Points, in no order, along strands that fork and pass close to each other.
Two points are linked if the straight distance between their rows is under 123. Some points are linked to none.
J_5: [ -7  -1 -47 -15  20 -23 -19   7   6  21  -2  11  -5   8  22  -3  45 -30
 -20   6  10   4 -38 -19 -10  -7  -3 -35  22 -26 -16 -13 -27  39  27 -29
  10  60  51  13 -21  17  26   5   6  33  -4 -20  35 -15   3  -5]
J_837: [  1   2 -32 -31  30 -43 -45  -5 -30   4  18   1  41  11  13 -25  23 -11
  -4   0  22  32 -10 -34  -9  -5 -31  -1  19 -28  -6   0  -1  16  41 -17
  -6  63  34  15 -37  35  11   5  -2   3   5   2  11 -26 -32  -5]
J_844: [ -7 -27  19  15 -25 -23  38   3 -11  14  28 -24  34 -11   7  -4  -8  29
  22 -10 -50  39  -8   1   2  16   0  -1  13  25  10 -11  -3  11 -21  13
   1 -49 -46 -28  30 -20 -28 -24   0  34 -15 -28   5   9  10  14]
J_126: [  7  32  14  49  35   4  -3  15   0   7  15 -13  48  28 -10   8   1 -12
  -2   4 -22 -33  14  34  29  -6  -8  14  11 -10   2  41 -21  16  20 -28
 -11   6   0 -16   7   0 -39  13 -38 -75  -2 -32  -1 -15  10  18]
J_711: [-39 -31  23   8 -30  43  10   3   6  -6   7 -36   3   2 -31 -43 -24 -13
  32 -37 -30 -45 -18  39 -33   1 -22   9  17 -17 -15  30  -2   9   3   4
  17 -36  -7  20  13 -25 -44  19 -34 -42  10 -12  -9   6 -11  19]
J_320: [-30 -20  26  53 -24  -7  23  -6   8  -8  11 -31  19  -6  -5 -19  10  14
  10 -15 -41 -18  -8  66  16  -6  14  19   5  -8  13   3   6   7 -23 -17
  11 -36 -33 -44  31 -15 -40  -8 -12 -13 -19 -26  11  32  -7  17]
J_874: [-12  -3 -23 -11  36 -35  -6  -2 -15  39  35 -12  48   2   2  -5  -7  -5
   3  17  12  41  23 -49  12   3 -21 -10  35 -13   9  -8 -35  19  19  23
  11  41 -29 -25   9  37 -10 -27   6 -17 -23 -41  12 -33 -12  13]
J_949: [-22  12  45  -3   2  29  54 -17  -1 -33  -3 -14 -18  -5 -55  -1   3  -3
 -14  -7  -6 -21  20  18  24  11  15   7  -6 -18 -28  25   5   4  -8 -12
 -39 -27 -41   9   9 -25 -29  19 -12 -24  -4  25  13  -4   7 -10]
J_77: [-15  12  33 -29   9  27  42  -9   9  18  22  30   2   5 -31  14   3   4
   7  -5  16  -6   7 -23  -4  19   2   2  -8   4  20  -8 -24  -4 -42  22
 -11  25 -33  -4  14   5 -30   0  10 -29 -13 -19  30  12   4 -22]
J_475: [-13  32  37  27  -5  14  37   1   9 -23  -8  -7 -28   2 -43  26   5 -16
  -1   3  12 -33  31   5  14  10  46  14   1 -11 -35  45  14   1   7 -23
 -42  -4 -11   1   4 -42 -13  28 -21 -18  10  23  14 -20  -9 -19]
J_876: [  6  11 -30 -15  -4   0  -4  -1  -3   0 -20   8 -32  14   5  30  31 -19
 -28  24   9  -7 -17  20  25  -8  26  -9 -14  -8 -29  -8   7 -12 -16 -35
  -6   8  28   1 -19 -24  24   5   2  48  15  17  11   0  28 -10]
J_553: [  1  -8  10   0  12   6 -41 -15 -14   8   1   9   1  24  26 -20 -23  -6
  13 -22  -8  -9 -54 -15 -33  -3 -53 -14 -28   2   9 -24   4  -2 -12  -7
  19  11  37  20 -17   9  -2  14 -11   4 -13  -9 -13 -13   2  -8]
J_455: [-25 -18 -34   5 -22  14  16  34  29  -5 -11   0 -44 -27  54  -7  11   5
  23   6 -13 -22  -8  69  36 -31  28  18   2  19   7 -20  31 -35 -38  26
  40 -23 -28 -11   9  -2  13 -12   2  29  21   5 -16  46  -4 -20]
J_591: [ -7 -13 -49 -10   9   7  -6  -4   7  40   0   7  -3   9  35 -12  39 -15
 -15  27   3  14 -34  -3  -6 -11   3 -42  26 -14   9 -30  -9  12  33  -6
  27  52  59   4 -28   4  54 -17  16  40   9 -21  11  -4  17 -20]
J_667: [ -2  25 -41 -14  24   9 -17  10   8 -20 -29  10 -23  14  -4  -3  39 -31
 -38  22  34 -12  -8   0  14 -17  23  -1  -8 -25   2   2   2  11   8 -37
  -7  27  34 -10 -21  11  18   2   7  21  14   7  20   2  21 -33]
J_280: [ -2 -14   1  -4  16  18  -9  -3   2  17   0  14 -16  13  27  -6  -5 -16
   8 -13 -30 -16 -53  14 -16 -17 -49  -6 -31  28   0 -43  14  -9 -55   7
  39  15  21  13   2   7  15  21   1  19   0  -8  -4   6  -6 -31]
J_969: [-11  -3  -5 -25  -1   0  30 -18 -17  21  17 -14 -13   3 -17  23 -22 -10
  12 -17  13  -7 -27 -22 -16  27 -20  -3  -9   3 -18  -7   6  -9  -7  12
 -15   2  13   9  -1 -18 -11  13   0  28  -2  15  24 -14  -3   4]
J_410: [ -5  -1 -10 -17  36 -39 -51 -19 -18  23   8   9  47   2  13 -21   8 -11
 -12 -18  18  20  -9 -47   3  13 -39 -12   5 -14   2  -5 -15  20  21 -12
  14  46   5  21 -17  52  -6   0  18 -24 -23   7 -16  -3 -23  16]
J_413: [ 14  11   1  16  20 -34 -23  -2 -20  23  30  11  30 -16  -5  44 -26  42
  -8 -13 -21  20  -3 -21  -6  16 -25 -11   5  -9   6  43 -18   1  32  -5
 -50   0  14  13  30  12  -6  -1  -3 -46  -2  -4 -40 -16 -41  31]
J_458: [-15   0 -35 -19  18   6 -26 -11 -30 -40  -1   2 -25 -16   0  15 -17   9
  -4   6  31   9  14  -4 -22  16  16  15   0 -37  -8  15  20  -4  32  24
 -32  11  39   3 -14  13  29   5  -2  -7  10  18 -26 -19 -16   4]
J_150: [ -3  -3  17 -19  22  52 -31  13   5 -59  13  15   1   5  -5 -40 -11   8
  17 -13  33 -31  14  -4  -5  -5  -8   6  -7 -27  25  25 -10  26  29  35
 -15   0  36  15 -22  21   8  27 -17 -70  -3  18 -47 -19  -2  -6]
J_914: [-11 -11 -27 -22   3   7 -34  -3 -23 -37   1   0  17   0  21 -25  -2  -9
   1  18  29  20  12   1 -16   1  -8  21   6 -29   5  13  19  -3  29  22
  -1   6  28   0 -42  21  25   2  -1  -6   7   8   5 -44  -9  -9]
J_609: [-14  28  22  28  -9  20  16  15  24 -14 -17  24 -20  21 -31  11  18 -29
 -12   3  20 -51  37  -3  28 -12  56  21  -5 -11 -26  21  10  15 -28 -37
 -22   9  -1  -6  20 -40   2  17 -11   6  22  12  25 -13   8 -44]
J_187: [ 14   9  23 -23  28  56 -27  17   5 -50  -7  19 -37 -15 -12  -8 -33  49
   6 -24  16 -30   0  -5 -26   0 -11 -14 -23 -25  15  14 -20  16  27  41
 -26   6  26  18 -10  15  11  32   1 -54 -10  38 -60   9  11  -4]
J_321: [ -6 -14 -29 -19  -5  25   0   0 -11 -36 -26   1 -40   4   9 -10 -13 -14
  13  15   3 -12 -19  16  -5  -1   8  18 -21 -22 -33   4  27 -31 -17  14
  -2 -22  25   4 -46 -17   7  -4   3  20  30  16  12 -27   6 -16]
J_286: [ 39  14  12  43 -20 -31 -20   5  30  25   4   5  16  18  18   2  11 -11
 -14   8 -18 -17 -38  33  14 -27   3 -14   5   6 -25  -3  -1   9 -29 -42
   5   4   7 -10  -4  -2  -2  14 -19  -1  -5 -29  36   7  21   8]
J_794: [ -2  13   5 -17  23  43 -25   9  -3 -52   2  25  -4  -8 -22 -27   7  10
   0  14  49 -14  49  -5 -19 -16  18   9   3 -31  31  14 -12  13  36  38
  -4  19  13  -1  -6  47  17  33   1 -51 -11  16 -23  -4  18  -9]
J_329: [  1   4  29  67 -14 -23 -11   6  11   8  10 -17  42   5  11 -23   5   5
   9  -2 -44 -36  -6  71  26  -8  25   6   9 -10   8  24   1  14  -8 -45
  13 -23  -4 -53  27 -25 -50  -4 -43 -20  -9 -25   6  21  12  36]
J_325: [-18   4  -9  -7  32 -54 -34 -11 -12  11  -2 -14  58   0  32 -36 -20  -5
 -18   7  17  40   2 -48  16  -4 -39  -9  13   0  18  -8 -36  24  12   1
  38  27 -18   3   7  58  -6 -13  13 -29 -27 -30 -23 -19 -15  24]
J_38: [  4   8   7 -17   9 -32   8 -34 -13   1  -9  -9  21  -2  -8   1   8 -13
 -19   2  14  34   7 -19  24  10 -12 -13 -16  32  19 -20   0 -16   6  -1
  -7 -25 -25 -11  -6  10 -22  -8  28   7 -22   0   3   6   4  20]
J_40: [ 31  -3 -15   8 -17  -9  -7  13  19  -9 -40  -5  -2 -16  21 -12 -10  -2
 -17   8   7  31  11  13  11 -50  51  34  -8  33  43 -31   3 -19 -21  10
  35 -50 -20 -21  14   6  30 -20  26  25  -1  -5 -19  52   8  -6]
J_54: [ 27  -2   6   9  -7 -34 -36 -15  23  36 -15   8  18   6  29   6  20 -10
 -26  -3  -5  11 -34  -6   6 -24 -13 -38  -8  25  -3 -31  -2  17 -21 -23
  19   4   5   4 -14  15   6   4  16  18  -5 -15  19  20   2  13]
J_462: [ -6   6  -5 -28  -1 -12  43  -2  -1  28  15   0 -29  11 -20  40  12  -2
  -7 -16  -4  -8 -33 -17   2  25 -15  -6  -7   3 -38 -33   2  11 -31 -16
  -9  13  30   5   7 -52  -4  13  17  51 -11  19  33  -1  28 -14]
J_988: [-18  -7  22  20  -9 -44  29 -16 -12 -16  16 -60  38 -15  -9   2 -30  12
   6   1 -33  53  12  -7   9   1   3  19  18   8  -9  10  -2  15  19  12
 -17 -60 -49 -20  18 -17 -30 -21  -4  26 -32 -15 -10 -11  -4  32]
J_436: [-45   3 -13  -9  22  40  28 -14 -13 -16  17  20  14   4 -39 -20   7 -38
  -6  13  40 -19  13 -12 -11  -5   3   6   6 -21  11   1   1  20  -1  25
   7  31  -7  10  11  21  -8  14  12 -14  10 -11  33 -16  -4 -16]
J_204: [ -4  -2   8 -12  11  12   9   1  -6  23  19  39  18  -1 -17  36   9  22
  42 -11  32   5  38 -24 -23  23   3   6   9  10  50  -5 -24   1   0  27
 -16  35 -16 -20   8  21   1  -7   5 -28 -13 -13  22   8   7  -5]
J_546: [-21  -5 -15  -7  -3  -6  44 -23   0  24  21 -11  22 -17 -13   1  32 -17
  -8  29  11  32   2  -3  26  12  16  -2 -10  16   2 -19  12  -7 -14   8
   1 -10 -43 -25  13  -5   5 -11  20   3 -22  -5  29  22  12  -1]
J_825: [-17 -29  42  18 -12   7  36 -26 -15 -26   0 -62  20 -27 -28 -17 -16  15
   2   1 -38  20  16  32  19  10  -3  27   4  -9 -15  17   4  15  28  15
 -11 -55 -46 -31   8 -26 -52 -13 -16 -11 -26 -23   6 -13  -4  33]
J_716: [  4  16  28 -25  13  32  10  20  26 -35 -25   1 -54   6 -29 -10 -48   6
  -6 -35  -8 -44  -4 -26 -17  18 -14   6 -28   4  -5  16  -2   7   2   3
 -27  14  22  36   0 -22  -7  24   1 -43  12  32 -11  16   9 -27]
J_748: [ -7  -7 -32 -22  53 -15  -3 -22 -22  20  15  -9  31  -2   0  16  15  -7
   1  21  29  34  29 -36  -1  -2   2   0  33 -15  27   4 -18  16  60  18
  -7  55  -4  -8 -11  36   9 -22  18 -11  -2 -20  14 -17 -26  16]
J_198: [ 22  14  -9 -12  17 -62 -25 -20  -1 -13 -16 -16  21 -28 -14   6   4   2
 -32  -8   8  50  22 -29  10  26 -11 -24 -36  31  -3   0  12  -4  31 -21
  -9 -18 -21  17   8  20 -24 -14  33  13  -4  28 -18  -6 -16  30]
J_773: [ 45  10  -6   0 -13 -52 -20  10  10  14 -41   5   6  -4  11   8  -1  26
 -16 -15  13  43  31 -70 -26  -8   3 -26   0  36  44 -30 -20 -15   5  -9
  19  -1 -12   5  23  28  13 -35  46  36 -19  42 -46  30  20  24]
J_534: [  5 -13 -13 -14  -8 -49   7 -11  28  61   8   3  22 -19  38  13  17  25
  -7  31 -16  38 -20 -45  -7  10 -14 -61  45  33 -19 -12 -14  -6  -4  14
  14  12  15   9 -35 -16  48 -30  18  49  -1   1   2   3   3  -9]
J_524: [ -2  -9  35   1 -21  23  -4  -7  -5  -4   4 -34  14  21 -23 -33 -34   6
  10 -21 -47 -21 -27  37 -20  12 -30   0  -3  -8   4  21   4  -5  17  -9
   9 -52   0  17   4 -14 -61   1 -24 -34   7 -22  -8   7   4   2]
J_191: [-26 -16  54  11 -10  36  50 -21 -10 -38  -6 -40  -1 -12 -42 -15   8   4
  16 -11 -18 -17  15  52  17   2   9  14  17 -29 -28  33   9   6  20   1
  -1 -41 -43 -10  -5 -32 -58   5 -23 -17 -17   2   8  -4  -4  28]
J_367: [ 29   0 -35 -18  13  -8 -46  -4 -20 -27 -54   1 -26   4  20   7 -24  23
 -10   8 -14  33   2  -9 -17 -15  -2 -24 -26  25   9 -47  14 -33   5  18
  26 -23  11  -7 -33  20   8 -14  42  46  13  27 -27  26  21 -11]
J_96: [-17  -9  -6  24 -20  31 -11   5  -4  -2   6 -10   8  28  20 -21 -14 -23
  11   2   4 -31  -7  26 -22  -9 -15  39  17 -16 -15  17   2  -4  14   5
   6 -12  22   3  -6   4  -8   8 -38 -20   2 -18   6 -39 -20  32]
J_645: [-22 -33 -18   2 -20   9  31 -17 -27 -40  13 -38 -16 -12 -19   6  -4  -1
  21  23  13   6  28  16 -10  15  -2  29  10 -19 -38  38  22 -13  43  11
 -14 -25   4   2 -24 -29  -1   8 -22  -7  -1  16   2 -51 -32  33]
J_341: [ -2 -12   6 -15 -15  31   7   8 -10 -56 -29 -14 -62 -13  -5 -16 -21 -19
   9   2   0 -36  -9  14  -6   4  27  24  -1 -20 -50  16  28 -11  -5   7
 -16 -49   8  25 -18 -24  -2  12 -24  -9  17  30   2 -28   3  -7]
J_744: [ 39  -6 -17 -15  -6   0 -19   7  16 -22 -54  11  -8  -5  13  -3 -13   8
 -14  13 -21  30   4  -3   3 -26   7   2 -31  46  23 -45  11 -23  -9  18
  33 -46 -15 -15   0  10  18 -16  40  48  13   0 -14  36  14 -17]
J_116: [ 18  -3 -25 -32   1  -1   0  -1  -5  35  -1  35 -23   2  10  41  16  21
   5   1  15  14   6 -22 -19   2   6 -23   5   0  33 -27 -11 -19 -18  -1
   1  43  29 -11 -18   0  36 -17  20  43   0  14   9  23  24   5]
J_175: [ 20  16 -22 -28  18 -41 -33   0   4  27  -5  19   1   8  23   9  15 -18
 -29  -6   7   1 -23 -13 -14   4 -12 -33   7 -15 -10 -24  -7  19  -4 -26
  -6  35  43  10 -13  21  23  11   8  10  -5  -4  18   3  -6  11]
J_430: [ 26  15  37 -25  10  13  -5  -9  15  -9 -16  21  -3  12 -43  -3 -22   8
 -14 -27  -5  -3   1 -14   6  24 -17 -34 -26  42  34 -12  -5  -4  16   2
  -7 -25 -11  30  20  15 -56  -7  35 -22 -18  -1 -34  36   0 -16]
J_235: [ -6 -27   7 -21  -4  43  36   3  -4 -44   3 -32 -38 -14 -12  -2  -8 -13
  17  18  16 -21  21  14 -10   4  14  17  12 -19 -40  24  34 -18  22  17
 -23 -38 -10   3 -14  -4   4  18 -24 -29  11  24   6 -43  -5   6]
J_359: [ 26  14  -5  -3  -4 -78  -6   3   8 -24   0 -16  36 -22   0  19  -8  15
 -12 -10 -17  58  22 -40  10  29   6 -26   3  26 -15  -8   3   8  45 -11
 -21 -36 -38  24  48   0 -32 -22  26  21 -17  11 -33  -5 -23  40]
J_294: [  8 -20  12   2 -25 -17  44  16 -12  40  35  26  28  -7   2  11  33  26
  37  -2   1  11  16  -4  14  25  -1  -1   7  10  10 -12 -23   5 -35   5
 -23  20 -53 -31  15   0   2 -15 -12  14  -6 -34  29  -1  27   7]
J_934: [ 24  26  -3  15  15   2 -11   8 -18  12  18  -7  10   8  -3  23 -42  18
  -9 -35 -21 -21 -18  -3  -7  28 -23   3 -19 -12   6  31  -3   9  37 -19
 -46  -6  41  23   3 -11  -6  17 -15 -56  13   6 -36 -10 -37  22]
J_963: [-28   0 -38   5   9  25  18   9   0 -23  -9  11 -10   4 -22 -23  55 -41
 -22  30  36 -32  12   4  21 -15  26  14  11 -23 -16  15  19  21  27 -15
  17  16  19   1  -2  -1  15   0  -8  13  35  -5  30 -23   6 -39]
J_639: [ -7 -12 -28   3 -17 -28   0  -7   9  54  20  -7   6  -1  37   1  24   1
 -12  41 -12  18 -44  -2   3 -16 -12 -52  31  13 -24 -19 -11 -11   2  -6
  24  22  39  -6 -25 -14  50 -21   5  45   8 -18   2  -9  12 -11]
J_707: [ 27   9  52 -30   9  54  11   7  35 -44 -42  12 -37  23 -26 -29 -44   7
  -5 -29 -35 -30 -13  -7 -12 -10  -7 -27 -38   2  10  10   5  -2 -10   9
  -5 -22   9  46  13 -12 -14  11  14 -18  24  19 -17  21  10 -49]
J_849: [ 13  31  26  11  14  21   6  26  -3   0  28  -8  21  30   2  12 -36  12
   6 -20 -21 -36  -9   3  -3   6 -29   6  -8   2  13  43 -20  22  21 -24
 -19  -1  23  11   9 -20 -44  21 -32 -83   9 -13 -20  -4   0  25]
J_326: [-10 -11  42  -9 -21  35  57  -6  12  17  12   6 -14   2 -17  11  24 -10
   8 -17 -11 -18 -14  14   6  11   9   6 -11  21  -4 -13   3 -25 -53  10
   1  -1 -30  13  22 -29 -13  15  14  35  10  19  27  16  16 -39]
J_709: [ -9 -26  -8   6 -15  14  43  -5  -9  33  36 -19   0  21  -3  38  -5   8
  33 -13   5 -13   5  -7 -29  22 -11  -2  13  -5 -23   1  -5  -4 -21  22
 -13  13 -10  -4  15 -31  -6   3 -15  16  -4  -8  24 -20  11  14]
J_167: [-26  -1  -3  20 -28  -3  25   9  22   5   9 -19  -8 -17  30 -20  39  -7
   0  16   2  -4  -3  64  30 -21  14  23   1  18  10 -13  29 -23 -32   7
  18 -30 -45 -16  30 -21   6   2   4  15 -15  -3   7  50 -10  -3]
J_412: [ 21  18  15  -2   1 -64  34   5 -22 -10  13 -25  29 -27   3   4 -27  13
  -3   2 -22  63  23 -41  25  23  13 -11   5  31  -2  13 -19  26  27   0
 -32 -39 -68  -6  22 -14 -36 -41  16  22 -32   2 -35 -21  -1  25]
J_994: [ 23  -6  10 -13  -8 -50 -10   3  -1  30   5  22  14 -22  -8  45   7  56
  18 -13  11  48  36 -45 -27  31  -8 -13  10  12  40 -11 -18 -14  -8   0
 -44  22  -7 -12   4  16  26 -28  14   0  -8   7  -7   6   2  21]
J_506: [ 29   0  -8  52 -25 -22   3   4   1  12  -4  19  -5  -7   7  39  68 -18
  33  19  21  13  21   5  36 -12  57  12  24   0 -12  15  -6  20  26 -34
  -4  53 -28 -31  -4 -14  20 -19 -32  -7   1 -34  42   2  18  -5]
J_672: [ -6   5  -6  -5  28  13 -12 -12  -7   8  20  11  28  -1  -9  12 -10  11
  17  19  31  14  40 -26 -33   4  -5  18  11  -4  44   5 -22  14  40  39
  -1  53 -11 -27   9  42  18  -7   4 -34 -36 -27  -1  -6  -1  14]
J_973: [ -3  12 -10  13 -19  10 -39  14 -29  -6  27 -10 -10  28  34   2 -58   9
   5  -9   1 -10 -13 -12 -27  21 -50  23   1 -29 -17  33   4   9  30  10
  -2  18  53  27 -14   1  16  30 -31 -32   6   3 -19 -49 -46   8]
J_189: [ 21  36  37 -21  16   0  -3 -20   6  -4 -23  37 -10  13 -33   6  -1  -9
 -30 -19  -2  -5   1 -22  12   9  -2 -33 -31  18  26 -16   4 -24 -28  -6
  -5  -8 -26  14   2   6 -31  17  36  -1  -6  20   7  38   2 -22]
J_68: [ 27   9   2  -7  -5 -62  -7  12  15  38 -15  19  25 -23   7  21   1  35
  11  -2  18  49  25 -69 -11  11   5  -7  -1  34  37 -33 -35   5 -17  -6
   5   2 -27 -16  10  17  30 -33  15  26  -8   8 -17  21  13  35]
J_983: [ -1  18  13 -13  22  43 -11  30  19 -52 -20  24 -74   0 -23  -4 -57  27
  -4 -23   8 -34   7 -21 -19  11  20   3 -20 -23  -9   5  -2  12 -14  18
 -19  14  38  10 -12   0  16  19  -1 -29  10  44 -36  15  20 -21]
J_50: [-13  -7  -8  15 -14   8 -17  32  16  26  13  11 -10   6  39   7  15 -13
  25 -16 -23 -25 -40  65   1 -28 -34  -3  -9  20   7 -36  12 -18 -67  -3
  52  18   3   8  21  -3   7  18  -6  15  13  -8  -6  45 -12 -20]
J_869: [-23  -1 -41   7  -5  22 -15  27  16  36   6  16 -40  -8  55   4  23 -11
  20   3  -2 -31  -5  68  31 -47   3   8   3  15   4 -36   4 -29 -50   6
  52  24 -15  12  18  -1  38   6   1  22  23   8   2  42  -4 -43]
J_950: [-18  -9  37 -31 -10  35  47  -4  14  31  11  30 -10  -5 -24   2  12 -12
   1 -15 -12  -3   1  -5  -1   6  -6 -12 -23  23  32 -14  -9 -17 -62  21
  12  17 -40  12  21   3 -11   2  28  -3   8   6  12  37   5 -41]
J_659: [ 15 -25  46 -30  -8  35  11   2  29 -46 -27  -1 -27   4 -31 -52 -19   3
 -11 -16 -35 -15 -22  26  10 -37  -6 -20 -18   7  16   0  33 -22  -5   7
   7 -44 -29  43  14   0 -31  -3   8  -5  15   6 -14  37  -1 -56]
J_496: [  3 -10 -35 -36  18 -13 -34 -13 -27  -1 -39  12 -16   7  30   5  -3  16
  -7  -1 -18  29 -39 -22  -8  -7 -25 -37 -27   2  11 -33  26 -32  -1   7
  20   1  36  11 -49   0  28 -16  23  57  16  24 -21  16  20 -33]
J_309: [-39   3  17  19 -14  27  17   5   1   4   0 -18   5  19 -26 -13  -7 -31
  16 -13 -10 -52 -12  23 -12  11  -3  22  11 -14 -30   8  -3  10  -8  -4
   6  -4  -5  13  10 -21 -30  26 -26 -17  -7  -9  20 -19  -1   6]
J_540: [ 20   4  39 -11  -9  26  12 -10  25 -29 -35  18 -27   5 -28 -24   3 -10
 -31  -3 -30   0 -19  10  21 -17   7 -29 -48  22  13 -12  19 -13 -37   7
   9 -33 -25  23   9 -11 -26  10  38  23   9  13  17  41   4 -49]
J_182: [  0  -5   3 -15 -13 -54  38 -11  23  64  31   2  38 -25  31   9  18  27
  -2   9 -33  36 -14 -29  18  26 -14 -65  15  31 -33 -25 -12   5  -7   1
  16   2 -26  -7 -17 -20  11 -22  32  56  -8   4   6   8  20  11]
J_630: [-18   3  -4 -19  45  34  11  -9   3 -44   6  31  -1 -15 -35 -32  25 -23
  -6  33  47   4  48 -18   0 -12  18  -9  -2 -21  32   5   8  12  19  34
  23  18  -4   6   8  37   2  13  22 -31  -1  11  18   1   6 -26]
J_623: [ -4  24   0  24 -34  11   9  18  14  -1 -10  21 -45  20   1  20  21 -21
 -19  11   5 -45  -2   7  44  -1  49  18   2  11 -49  -1   2  -4 -31 -43
   2  -1  14   4  12 -44  16   6 -18  41  12  19  16 -12  26 -18]
J_135: [ 44  11 -20   7   0 -38 -34   5  10  -2 -53 -23 -13 -16  21  16   3   8
 -29  18  12  65  21 -36 -19 -26  26  -4   2  23  21 -16 -13  -9   8  -6
   6 -15  -4 -11  -7  10  41 -29  28  32  -5  14 -28  27   7  13]
J_3: [-10 -30 -40 -22   5  17 -28 -11 -23  -7 -21   4 -20  11  39 -10 -14 -14
   0  23  11  12 -39   2 -11  -7  -9  -3 -14  -7 -18 -19  12 -29 -15  12
  16   7  32  -3 -37  -1  38  -6  -2  40  23   8  -2 -18   7 -23]
J_91: [ 29  18 -18  16  -7   5 -34   9   2 -31 -38  11 -43 -18  22  24 -16   9
 -10  21  17   9  26  31   9 -15  47  27   5   1   5  21  11 -23   1   1
 -10  -7  14 -21 -29  23  19 -20   0   0  25  15 -17   1  11  20]
J_702: [-14 -13 -28   1  17 -24   9 -15 -39 -11  24 -27  22   4 -14   6   5  -3
   4  26  16  30   4  -6   3  12 -28  22  12 -22 -38  27   0  -7  33  -4
 -19  -1   7   3 -18  -5   1  14 -15   6   2   2  12 -37 -39  23]
J_308: [ 39  19  19  49 -27   7 -36  11  35  28 -19  17  -2  24  37   9  17 -17
  -9  18  -6 -35  -7  46  18 -26  39  22  13  17  15   6   8  -1 -24 -42
   7   7  18 -23   2  -1  15 -13 -24 -18   3 -31  22   2  -3  14]
J_778: [-40  -4  17  29 -24   1  19 -16   5   6  23 -37  14 -20  -9 -25  36   3
  -7 -17 -28 -14 -17  54  28 -15 -14   4   0 -11 -19 -12   7  -8 -46   2
  20 -18 -41 -13  24 -21 -37   0  -1  11 -20  -6  22  39  -8   6]
J_385: [ 13  10 -33   8   1  15 -40   2 -10 -36  -9   4 -39 -30  20  14 -38  30
   5  19  27  19  30  14 -21  -2  32  26   3 -22  -6  32  -1  -1  27  33
 -25   7  18 -12 -21  29  38 -15   0 -19   8   1 -47 -24  -3  29]
J_94: [  9  -5   1  22 -12  10 -28  20  13 -23 -39   0   4 -17  21 -29 -34   1
   0  13  42   4  16  10 -16 -54  37  31  -1  22  54  -7 -22   0  -6   7
  20 -50  -1 -13  29  34  33  -5   9 -12 -13 -13 -36  34  22   3]
J_112: [ 42  24 -12  28 -24   5 -45  15  18  19 -30  27 -38  11  19  38  14 -11
   1  14  14 -11   8  41   9 -16  46  29  13  10   6  11   4 -16 -19 -20
 -10  20  16 -31 -17   7  21 -13 -20  13   4 -15   7 -11   5   5]
J_141: [ 17  -3  14  21 -21 -12 -52  10 -13  -3  14   7   8  27  38  -8 -52  20
   7 -11 -20  16 -27  -9 -37   4 -67 -13  -5  -9   3  14   6  -7   8   2
  23  -4  52  28 -16   8  11   8 -16  -4 -14 -19 -22 -32 -43   0]
J_592: [-30  -6   3  16  19  38  34  15  -7 -30  21   6   3   6 -54 -35  16 -40
   3  -1  21 -55  30 -18 -10  -4   6  26  23 -17  -9  17  14  39  12  12
  25  16   0  19  14   7 -13  25 -24 -28  29  -9  21 -37 -16 -16]
J_516: [ -8  -2 -25 -19  16 -36 -25 -15 -42  -5  16 -20  35  -3  -9  -7   3  -7
  -4 -17   7  23  -8 -22  -9  18 -39  31  -9 -36 -25   6   6   6  33 -31
 -21  13  49  19 -19  12   0  16 -13 -14  19  23  -2 -36 -48  15]
J_101: [ -2  -8   2 -23 -31  27  42   6   7  39  11  30 -21   4  -3  26  20   2
  11 -20  -7 -25 -17  -6   6  21  11   3  -3  27 -18 -33  -3 -16 -43  -8
   0   7   9   5  16 -41  18  10  -3  51  10  22  28  16  39 -30]
J_736: [ -7   5 -16  36 -14  11 -25  14 -18   2  17 -26 -10  30   7   1 -38 -11
   9 -18  -3 -36   3   0 -17  26 -21  41  13 -43 -41  35   0  11  28 -21
  -2  -6  38  13 -19 -20   3  22 -49 -13  13  -1  -2 -48 -43  34]
J_418: [ 20   3  11   7  -2 -11 -16 -12  -9  29  24  21  24 -20  -2  68 -12  56
  17 -25  -1  10  15 -29 -38  23  -2  -1   4 -13  32  18   0 -10  13  11
 -53  31  11   1  18  19  21 -12   3 -28  -8   4 -33  -2 -30  21]
J_688: [ 13  10  20  51  14 -41 -26  11   7  20   5 -23  56  12   8 -22   8 -11
 -11  14 -31 -20  -5  41  31 -26   3   1   6   3  10  24  -9  28   5 -54
   1  -3  -5 -41  10  12 -40   3 -31 -49  -7 -48   8  13   7  34]
J_262: [-49  -6 -21  35   0  31   4  16  -8 -14  14   5   1   0 -22 -47  43 -48
   6  13  22 -57  27  17   3 -25  17  28  24 -20 -15  13  21  10   6   2
  28   1 -13   9   9   8   4  11 -33 -13  28 -12  19 -31 -13 -13]
J_821: [ -6 -39  14   9 -39  23  34  -2   8  23  18 -19   4   3  -4  12 -15  25
  39 -27 -23   7  -3  27 -26  20  -9  12   2  22   5   4   5  -8 -28  31
  -6 -16 -25 -16  24 -13 -26 -10 -16   8  -8 -25   8   1   5  22]
J_302: [ -4 -13  -6 -21   9 -32  62 -29   2  64  39  -3  26 -21   8  -1  33   5
  -6  24 -17  32 -10 -10  45  33   0 -27  -4  23 -13 -32 -12  -5 -12   2
  16 -11 -48 -26   0 -15  19 -17  30  41  -7  13  14  22  33   0]

A fork is a point with three links, a tip a point with one. Leave the first point through the second and follow the links. Name the first fork or tip that comes.
J_667; J_963: J_430
J_413; J_934: J_524
J_534; J_639: J_914
J_969; J_462: J_94
J_141; J_553: J_135

Name the points in between on the shortest way along the links from the first point to the second, in order.
J_418; J_50: J_413, J_934, J_849, J_126, J_688, J_329, J_320, J_778, J_167, J_455, J_869
J_623; J_591: J_609, J_475, J_949, J_191, J_825, J_988, J_412, J_359, J_198, J_38, J_546, J_302, J_182, J_534, J_639
J_150; J_988: J_794, J_630, J_436, J_592, J_262, J_963, J_667, J_876, J_623, J_609, J_475, J_949, J_191, J_825
J_410; J_949: J_325, J_874, J_748, J_672, J_204, J_77, J_950, J_326, J_101, J_462, J_969, J_709, J_821, J_844, J_988, J_825, J_191
J_262; J_540: J_592, J_436, J_630, J_794, J_150, J_187, J_983, J_716, J_707, J_659
